Each row is a point on a tangle of strands that fork, close into loops and nearly touch. The rows are in no order.
In the rows, 128 means zero.
Two points are linked if the straight distance between their rows is under 104. Some points are linked to none.
q654: [137 155 123  97  77 149 155 127 161  83 129 129 131  84  98 104 188 164
 135 147]
q459: [157 147 204 130 122 124  93 140  70 132 166 159 124 106  85 100 131 148
 155 138]
q960: [126  86 132 145 177  48 106 116 133 133 116 159 106 128 111 123  98  98
  97 131]
q296: [122 123  72 106 177 136 145 172 158 152 102 183 112  98 176 152 175 130
 118 147]
q246: [110 166 158  66 111 176  95 140 138 126 125 124 109 114 172 158 150 101
 115 127]
q464: [ 68 102  81 151 142 142 103 125 146 126  93 132  95 177 137 132 141 105
 124 109]
q19: [131  98 171  67 154  87 139 125  98 148 151  79 103 141 146 168  65 123
 161 158]
q950: [146 136  61 125 142 191 138 136 152 134  79 127 143  68 157 104 187 115
 115 125]
q913: [111 135 100 130 133 151 121 115 129 138 124 129 108 168 149 168 136 112
 112 108]
q218: [ 99  75  98 174 134  76 137 112 103 153 142 145 127 168  91  78  98 145
 137 109]
q707: [146 154 103 151  83 109 144 167  94 107 157 142 158 143  80  79 198 145
 159 119]
q378: [138 149 187 158  77  99 133 159 143 121 193 104 144 168 134 141 128 154
 163 182]
q899: [153 141  74 113 137 176 141 163 159 146  91 151 129  94 185 150 152 109
 110 157]
q509: [103 104 141  99 109 125 115  89  95 140 114 124 131 129  96  72 125 154
 144 150]
q988: [100  75 119 135 180  77 139 114 157 137 133 166  92 136 138 149  80  89
  97  86]
q774: [113 188  66 140 141 201 129 133 122 115  97 121 145 112 156  88 130  86
 104  89]
q589: [119 105 138  85 199 124 102 155 118 163  86  78  91 113 186 196 133 104
 135 162]
q649: [169 133  47 161 119  77 157 123 138 125 120 141 158 126 106  94 160  85
  86  62]
q580: [183 150 102 157  94 130 130 169 117  98 114 136 162 109  77 109 216 138
 139 129]
q170: [169 198 131 107 123 121 141  92 114 126 137  91 166 112 112  95 161 130
 110  78]
q158: [143 159  71  99  78 153 125 142 106  95 119 166 141 130 135 116 152  66
  94 119]
q124: [133  76 114 130 163  23 143 118 150 152 177 168  97 148 141 115  63 107
  97  74]
q800: [127 157 124 161 132 112 177 104 132 111 147 114 165 104  93  57 135 179
 134  92]
q945: [149 161 154 105  51 143 120 138  95 114 188 127 147 157 125 134 100 127
 135 122]
q6: [127  82 135 122  82 112 144 175 109 135 147 108 134 162 130 163 113 179
 170 187]
q257: [159  59 133 137 134  45 111 144 157 125  95 129 151  78  89  68 146 151
 120 171]
q980: [148 154 140 136  73  78 120 142 178  81 127 121 126 136 102 119 171 131
 126 177]
q308: [114 159 134 185 146 189 113 160 133  89 132 179 113 127 114 159 131 116
 125 106]
q866: [139 172 144  93  87 164 151 142 138 107 113 119 143 101 135 144 178 157
 113 130]
q524: [ 76  67 102 137 177 105 128 109 157 128  75 133 103 119 138 132 102 122
 113 160]
q865: [128 120  84 159  96  87 175 102 165 114 157 116 133 167 124  94  94 125
 125 131]
q212: [114 138 160 182 150 174 118 131 100 105 127 163 129 113 102 126 126 145
 139 107]
q59: [123 146 139  75 111  85 162 115 148 159 168 122 120 133 131  91 150 165
 153 142]
q433: [146 116 130 104 100 106 146 160 118 124 144 108 131 148 154 170  97 149
 139 195]
q808: [153 178 192 138 120 118 128 139  99 142 159 126 152  86  97  82 151 173
 148 140]
q558: [ 97 112 177  87 154 118 103  96 117 136 147 115  86 137 118 142 125 130
 137 125]
q811: [118 157 113 146 115  85 174 104 153 126 195 134 115 183 121 123 100 130
 125  79]
q213: [118 133 146 117  95 104 122 175 128 135 142 130 118 176 118 179 196 167
 136 134]
q449: [ 97 186 150  84 105 184 101 156 109  96 138 144 125 106 141 119 159  99
 118  95]
q53: [136 131 131  86  98  84 156 108 152 131 159 132 139  96 109  39 153 149
 142 136]
q230: [112  83  98 126 118  69 177 124 175  81 111 123 104 134 139 124  69 126
 124 189]
q171: [144 170 114 158 139 147 157 142 160  89 135 191 117 115 138 175 137 136
 114 129]
q870: [ 95 134 111 171  65 111 162 133 115 101 181 146 143 180  81  59 126 135
 153 119]
q201: [141 115 153  85 140 159 153 113 119 113 137 149 117  98 152 151  70 162
 136 195]
q515: [117 111 150  84 205 119  87 138 127 172 120 102  80 136 176 159 137  93
 139 122]
q581: [161 137 160 108 144 165 149 110 107 134 169 169 136  94 148 155  63 141
 127 168]
q783: [137  67 119 142 148  44 108 124 143 136  87 148 134 111 117 102 122 125
  97 145]
q517: [137 115 143 167 166 204 125 100 137 123 122 135 123 125 154 167  52  96
 120 132]
q44: [142 144 154  77  97 176  85 175 126 132 116 132 140 117 195 182 130  92
 108 132]
q583: [145 182 130 130 147 148 104 147 121 170 108  78 151 118 149 140 199 124
 115  72]
q570: [192 134  99 139 123  62 134 133 121 169 146  95 153 160 137 159 140 109
 116 135]
q14: [150 132 164 154 161 160 146  97 134 113 154 150 120 114 127 165  41 121
 134 128]
q603: [117 110  95 146  93 164 156 101 115 135 134  77 153 183 133 158  87 157
 123 123]
q652: [142 153 181 114  45 172 102 127  81 132 147 110 169 114 124 135 105 121
 125  96]
q812: [120 139 154 121 127  95 123 155 146 139 128 133  98 138 113 165 215 155
 135 123]
q109: [132 164  54 116 112 176 101 142 138 121  96 134 124 136 174  96 141  58
  95  98]
q600: [130 181 105 176 155 199 103 128 119 107  88 126 150  96 146  91 118  91
 109  95]
q787: [ 89 101 111 159  90 189 115  91 109 123 110  92 141 176 126 149 108 152
 125 100]
q806: [116 126 106  84 129 101 152 109 170 109 126 166 109  95 135 102 154 135
  89 117]
q360: [ 71  81  74 132 124 132 118 102 136 132  85 138 109 166 105 100 152 118
 124 115]
q390: [ 76  76 129  94 173  88 147  92 174 116  93 115  85 130 150 146  97 125
 113 147]
q531: [112 121  92 101  82 113 169 110 182  91 139 146 133 108 100  70 162 148
 123 122]
q591: [123 186 162 138 164 141  78 140 148 157 115  98 111 119 161 129 192 113
 128  84]
q807: [ 86  85 142  80 167  69 159 107 120 118 131  95  77 138 139 149  63 135
 146 164]
q11: [118 168 159 134 131 131 172 121 110 128 168 123 157 103 101  63 150 194
 160 119]
q391: [155 118 134 164 140 147  75 108  97 145  75  82 156 140 135 146 135 102
 109 144]
q136: [114 161 129 181 168 193 117 158 167 107 145 161  97 133 140 150 122  91
 144  84]
q835: [167 146 154 132  82  88 134 156 146 101 177  98 124 176 145 188 109 129
 142 174]
q921: [162 116 150 145 143  74 128 108 107 149 142 151 140 105 110  80  88 138
 127 161]
q399: [161 173 149 147 144 109 140  74 108 147 138 103 163 114 106  74 112 150
 112  89]
q706: [133 169 120 103  58 144 162  97 119 110 172 109 145 143 114  91 112 151
 136 119]
q7: [149 141 103 110  95 134 120 131 101 129 123 149 138 132 113 113 150 109
 117 140]
q339: [133 113 127  44 139 121 158 124 141 137 116 138 124  76 124 109 139 165
 140 193]
q662: [169 178 126 168 151 118 113 141  99 123  94 129 166  87  95  92 177 115
 104 103]
q147: [155 144 139 173 146  98 153 129 161 106 146 155 122 131 136 187  97 144
 115 159]
q640: [111 136  98 135 115 151 110 152 110 153 137 117 126 186 155 190 155 104
 112  76]
q523: [119 129 107 131  80 123 122 175 123 133 143 115 134 202 130 208 185 122
 125  88]
q172: [111  95 176 131  89 199  95 136  94 125 143 126 142 151 122 173  58  83
 151  84]
q130: [132 156 191 165 158 156 114 140  84 102 146 167 139  84  78 107 116 146
 151 105]
q85: [135  69 150 135 111  49 129 138 189  89  90 114 125  83 109  83 125 148
 113 193]
q947: [161  91  78 107 140 152 147 108 158 131  92 128 152  51 125  97 192 130
 131 128]
q249: [100 123 179 145  62 124 133 174 113 133 187 107 151 171 128 138 116 174
 173 172]
q371: [124 115 124  69 126 128 156 128 126 120 121 115 112 111 147 155  94 147
 142 195]
q635: [139 131 122 137 132  49 146 115 155 132 191 172  97 164 123 135  70  96
 121  81]
q619: [110  72 171 102 164 114 110 100  81 164 142  73 117 161 134 164  59 123
 148 118]
q156: [132 125 124 171 178 201 102 136 144 150 125 126 118 139 165 158  55  76
 144 106]
q142: [106 149 120 177 175 214  89 142 166 144 127 121  98 137 163 139  76 101
 164  75]
q873: [148 121 165 173 159  88 121 124 126 134 142 120 121 143 115 163 101 138
 156 161]
q825: [142 131 166  89 116 189  76 201 108 128 149 168 137 107 167 177 116  73
 145 119]
q855: [ 71 116 131 153 115 201  92  88  84 112  97 115 119 148 113 116 102 123
 136 111]
q973: [105 118 151  51 168 108 101 102 118 164 133 106  91 138 149 144 134 106
 128 112]
q777: [139 103  98  69 146 144 155 122 141 152  94 144 135  54 121 105 194 156
 129 151]
q953: [140 124  93 162  99  94 160 112 155 100 141 126 128 157 125 127  64 115
 116 187]
q221: [101  87 168 112 115 160  90 124  96 153 135  83 142 160 143 184  67 114
 142 100]
q501: [149 111 160  83 101 184  95 155  84 128 151 154 134 137 132 168  75  69
 137 112]
q87: [177 146  97 161 121 144 120 137 102 106  88 128 162  79  94  81 190 103
 119 122]
q43: [125 112 175 193 159 146 100 118 109 128 120 137 127 128  93 153 108 136
 145 144]
q270: [129 115 108 128 136 143 143 105 123 135 128 111 118 169 162 187  90 119
 121 129]
q497: [102  89 114  99 193 131 132 154 145 167  70 104 101 107 178 160 162 141
 137 165]
q138: [185 148 129 164 176 114 175 104 124 167 147 161 148  85 131 133 111 170
 118 123]
q167: [165 177 123 148 145 135 119 159  87 160 117 122 160 119 115 131 212 133
 123  84]
q574: [ 92  72  86 130 198 123 126 126 139 147  64 133 103 114 157 143 140 129
 133 151]
q551: [158 160 112 186 143 177  93 122 117 130  79 111 149 121 142 137 131  99
 105 124]
q529: [133 156 114 170  81  93 145 138 105 120 165 127 155 160  79  78 152 132
 152 115]
q177: [134 118 123 126 123 136 103 116  80 141 113 130 144 141  95 103 142 141
 131 141]
q82: [ 66 104  99 136 121 175  96  83  96 116  79 113 123 149  88  79 146 129
 122 103]
q484: [ 92  71  99 158 110  94 133 151 124 111 119 185 110 150  73  90 138 151
 155 163]
q15: [120 142 173 139 165 116  86 131 144 141 117 121 106 136 126 167 191 138
 132 123]
q206: [ 91 110 179  86 155 101 114  81 114 164 134 111 107 115 108  99 114 167
 154 145]
q62: [164 169 161  89  82 165 120 133  99 135 120 104 170 102 141 138 138 149
 107 113]
q816: [110  66 124 136 120  56 146 124 195  75  92  97 123 115 120  97  86 141
 117 195]
q972: [ 74  96  84 165 160 137 146  92 182 118  78 123 111 117 130  87 137 140
  85  73]
q174: [122 155 122  65 120 100 161 101 154 157 148 132 112 123 142 120 152 141
 113 110]

A fork is a point with three links, a tip a point with one. Leave the first point through the second and follow the links. Name the first fork or tip that comes.
q603 / q787 | q913
q130 / q459 | q170
q589 / q497 | q449
q812 / q15 | q870
q899 / q950 | q371
q371 / q339 | q296

A piece is all that can be reached along the links. How many separate loops has the piece of each point below (a circle has one, a figure eight two, a Y none), and how many tips (points with one link)?
q459 | loops 2, tips 2
q866 | loops 1, tips 1
q640 | loops 1, tips 1
q172 | loops 0, tips 2
